Each row is a point on a landscape with many peaks, with its height.
From any point a climber steps to the highest of the 2 points nearest to it. It stops when none of these is higher. Distance is the straight distance between rows; heights are no part of it.
febeg: [118 168 117 122  91 103  79 128 201 137 127 108 106 104   8  50 129  76
 106 112]  h=142
leteg: [135 121 136  97 112 111  68 137 172  85 141 165 172 134  88  85 142  93
 114 116]  h=619
Pud: [104 133 138 105 126 135 124 171 169 132 172 115 141 108 111 134 133 100
 132 128]  h=506
pudo: [160 103  99 136 140 119 115 143  86 158 112 131  96 127 128  87  92 118
  99 133]  h=473
mina: [121 100 148 151 133 110 127 148 101 131 165 167 147 143 101 146 141 161
 130 174]  h=627
kibaf: [186 119 104 172 136  78  69 122 100 120 102 184 102 170 120 101 104 114
 106 161]  h=514
mov: [121  69 113 125 133 132 143 146  92 190 109 111 128 130 143  91 117 189
 146 107]  h=439
Bovi: [136 129 145 160 146 101 120 145 144 132 195 134 128 116  90 156 148 156
 133 188]  h=578
mepa: [138 155 136 133 142 144 127 105  83 136 161 163 144 159 174 192  83 149
 143 157]  h=654
lel: [ 69 103 143 151 100 141 182 147 145 125 110  79 146 128 143 141 181 166
 143 104]  h=257
Kebol: [135 104 123 115 134 140 101 172  92 160 158 182 174 148 132 127  77 123
 125 127]  h=115
zubi: [113 101 117 103 136 125  95 201 146 152 178 163 152 111  75  68  94  87
 125 108]  h=120
filek: [136  75 118 115 118 139 157 125 111 164 102  70 152 122 173  88 131 190
 143  94]  h=471
tuni: [151 139 149 138 133 102  66 133 165  53 141 188 133 131  71 127 140 105
  88 170]  h=620
fafa: [139 131 121 147 107  95 148 160 192 157 165  78 127 102  92  77 132 171
 178 133]  h=62
zinoz: [123 119 144 119 147 143 106 154 107 141 210 177 191 129 116 147  92 131
 128 149]  h=110
tomon: [113  94 145  84 134 157 122 180 123 129 177 144 180 107 117 107 108 102
 113 106]  h=113
Puve: [119 152 112  93 115 138 136 163 188 148 158  73 119  98 120 113 118  92
 142  90]  h=456
difut: [166 111 112 168 124  72  85 111 105 124 100 176 100 177 119 120 135 154
 140 177]  h=534
Vudim: [169 132 128 147 136 109 125  89 121 104 108 106 102 127 142 118 149 152
 114 152]  h=552
sapid: [104 149 105 120 127 157 174 131 131 168  85  66  85 117 167 160 123 102
 124  77]  h=356
nop: [100 115 128 165 121 112 179 165 171 167 183  64 123 101 106 108 135 177
 185 135]  h=76
napum: [ 97 105 109 133 149 111 140 121  86 195 112 138  91 150 153 167 119 180
 172 138]  h=589
zabak: [124 150 141 130  95 143 143 112 128  83  75 142 119 138 133 150 164 109
 110 113]  h=515
budon: [109 159 129 144 134 118 138 150 157 155 181 101 124 130 134 183 131 135
 157 159]  h=590
Kon: [157 156 122 156 150 136 129  54  80  81  48 131  61 115 109 120 130  91
  58 137]  h=182
vunar: [ 58 107 152 146 124 169 198 146 129 132 145  91 170 122 169 172 144 165
 130 108]  h=280
rurar: [101  93 135  87 126 145 121 199 157 158 171 141 171 105  88  91 110 118
 140  99]  h=117
Ziner: [103 134 161 117 118 164 144 144 125  81 144 154 169 120 132 149 146 126
 115 128]  h=623
zakul: [145 132 107 109 118 140 141 158 149 169 134  69 123 107 138  90 109 124
 137  94]  h=413
Gesi: [111 124 142 122 144 135 127 147 137 158 224 134 186 117 122 155 105 146
 150 149]  h=105
daru: [129 151 129 142 156 126 153  93  97 120 105 123  61 131 166 187 132 120
 134 154]  h=216
lirub: [140 180 126 121 137 144 128 116 114 115 116 173 101 144 157 200 110  87
 127 137]  h=579
ladop: [140 121 132 134 132 150 159  82 109  98  99 108 148 138 197 129 139 167
 144 122]  h=307
kazet: [143 153 114 145  93 119 116 102 127 133  64 109  93 133  68  90 152  90
  78 117]  h=166
nev: [159 124 113 104  94 129 109 137 122 141  76 156 156 162 141 106 124 120
 130  93]  h=546
memu: [197 155 131 135 133 143 132  44 119  80  86  86 120 109 159  91 129 125
  86 124]  h=265
Larob: [ 69 131 169 123 131 160 161 149 154  86 187 140 178 104 128 180 148 117
 131 133]  h=577
nemim: [150  95 109 126 146 131 136 129  84 172 132 109 112 128 152 109 107 157
 130 126]  h=443
Tisa: [164 144 134 140 125 111 117 114 172  98 133  96 131 112 111 116 159 133
 116 154]  h=499
Vob: [112 124 154 126 127 169 157 107  87 122 157 143 190 150 182 171 108 183
 141 114]  h=353
nanib: [147  97 121 109 107 144 139 129 111 139  90 111 153 134 160  95 132 148
 123  88]  h=507
ketig: [138 153 151 123  87 139 117 104 161  53  98 147 157 139 130 136 168 121
 120 129]  h=478
resu: [144 134 127 138 151 125 133  78  80 134 118 151 113 163 194 177 112 159
 161 161]  h=606
sus: [118 149 146  91 116 119  99 114 217  76 161 113 180 118 132 122 155  92
 149 105]  h=409
gune: [160 140 133 151 140 110  84 130 133  88 133 168 110 125  97 131 126  99
  80 172]  h=646
Lepak: [126 161 122 130  90 122 105 114 173 126  99  91 113 114  48  78 154  87
  81 116]  h=154
zagi: [ 85  88 101 119 160 116 147  91  79 177  57 132  82 142 173 159 132 164
 174 115]  h=526
kiba: [105  99 158  74 140 167 107 148 141  72 171 168 178  97 109  94 120  85
  90 104]  h=108
lem: [126 106 113 139 147 122 119 119  60 146  97 195 103 174 149 160 111 139
 128 143]  h=422
Tovet: [166 140 150 129 125 154 157  71 123  59 103  90 145 116 177 109 142 151
 113 124]  h=285
tuvu: [179 124  97 154 146 100  77 137 102 131 109 155  98 145 112  86  84  85
  85 153]  h=498
Dapa: [106 125 131 117 127 141 148 165 156 173 196  99 176 120 140 138 108 150
 169 113]  h=96
lebob: [127 148 108 133  98 118 144 110 140 150  68  84  93 134 134 125 155 119
 135  92]  h=306
bise: [129 149 151 145 113 112  98 134 175  69 124 162 129 125  79 147 179 116
 105 158]  h=592
madi: [109 106 137 112  98 104  99 167 191 122 151 132 153  97  32  44 160 102
 134  95]  h=32
goto: [ 69  89 137 143 139 152 175 113 105 160 137  95 166 138 184 164 133 208
 153 114]  h=304
veru: [171 175 106 135 167 120 142  76 109 132 103  99  53 112 173 161 112  91
 114 142]  h=228
firo: [143 146 124 137 106 114 139 124 189 116 135  61 142 119 146 113 154 135
 146 122]  h=445
Furuz: [123 116 151 121 144 185 144 124  42 110 146 184 164 142 156 154  79 155
 110 136]  h=388
Vudeb: [128 129 117  94 141 110  80 174 176 130 182 136 122  98  58  67  99  66
 115 119]  h=126
Sur: [125 151 127 108 107 121 128 128 221 104 157  66 166 108 129 107 149 103
 157  98]  h=400
pel: [104  94 137 144 147 142 130 116  36 134 126 193 138 159 144 155 104 173
 124 155]  h=405
naz: [115 146 115 119 114 136 151 132 122 159  79 117 103 143 167 167 135 116
 138  96]  h=332
zipas: [169 134 121 148 157 111 113 118 115 110 143 123  93 115 133 126 114 123
  95 174]  h=601
Demol: [ 92 116 124 138 151 138 175  84  83 116  77 108  68 116 152 160 155 143
 119 138]  h=203
dep: [137 171 142 131 123 143 142 104 101  83  72 170  91 147 145 171 136 102
 108 127]  h=547
doko: [ 73 122 158 102 138 138 127 160 181 107 205 136 170  92  97 147 154 100
 145 122]  h=542
Tezo: [165 135 118 113 103 118  83 136 140 118 107 164 148 146 114 104 129  97
 113 118]  h=580
Rep: [119 128 117 138  80 108 142 155 177 156 108  79 121 118  83  76 153 152
 157 109]  h=47
Lal: [ 97 111 115 142 101 119 165 125 138 145  81  76 108 135 143 126 173 164
 152 102]  h=281
Pofi: [116 123 106 139 159 105 132  99  70 151  72 182  63 168 152 184 128 127
 149 147]  h=440
Laki: [123 148 121  96 116  90  61 147 207 125 159 134 111 107  36  56 113  67
 130 112]  h=133
mifi: [106 137 123 143 136 112 139 127 117 168 144 119 106 145 163 185 128 166
 167 154]  h=677
Paf: [136 122 147 101 128 179 142 131  85 118 149 160 183 137 175 145  86 141
 120 107]  h=374
Duz: [128 115 149 123 122 102  88 159 162 107 172 185 176 138  86 117 154 119
 133 149]  h=657
sigis: [116 139 131 145 127  98 126 177 178 159 193 117 114 117  90 147 130 140
 165 163]  h=525
Fogo: [141 145 149  95 107 131 105 115 175  76 132 148 182 141 144 129 145 115
 138 120]  h=444
zibam: [148 138 109 160 128 118 115  76  84 119  44 126  65 126  80  94 138  89
  60 130]  h=175
Ruk: [109 164 141 130 136 153 129 131 107 134 148 168 127 149 163 213 106 116
 133 148]  h=612
fek: [188 156  97 130 170 119 138  42  93 122  79  82  68 113 177 124 110 108
 110 127]  h=238
Divo: [118 127  86 130 164 102 139 113  75 177  69 144  36 140 135 171 114 111
 150 128]  h=469
Fup: [149 108 116 142 137  96 114  85  98 135  91 147  99 161 156 144 142 163
 158 161]  h=566
gil: [128 141 104 104 121 160 161 149 132 165 105  64 107 103 150 117 106 105
 114  72]  h=382
Ker: [107 102 149 139 133 147 163  98  92 121 121 116 160 146 189 151 135 194
 148 133]  h=328
Gunek: [ 85 117 135 154 131 131 174 174 151 184 197  77 149 106 115 153 124 179
 174 126]  h=87
vamig: [127 120 154 128 120 132 116 143 129 103 159 168 172 145 124 142 141 139
 131 144]  h=669
Vire: [122 123 122 140 148 142 158  75  59  92  59 120  57 108 132 127 139 114
  81 136]  h=191
dop: [124  92 125 114 134 127  85 202 108 154 164 180 163 138 107  75  75  91
 109 126]  h=118
keze: [118 121 126 133  96 100 123 182 176 150 143 116 126 109  40  62 146 128
 145 125]  h=37
tis: [198 164 114 121 151 150 142  58  96 105  72 101  98 115 169 115 101  88
  97 104]  h=249

Where does a climber stop that starts at each point below?
keze -> zubi
Sur -> gune
Demol -> Ker
sus -> mepa
Vudeb -> Ker
madi -> Ker
pudo -> mepa
lebob -> vamig
Vob -> mifi
mov -> vamig
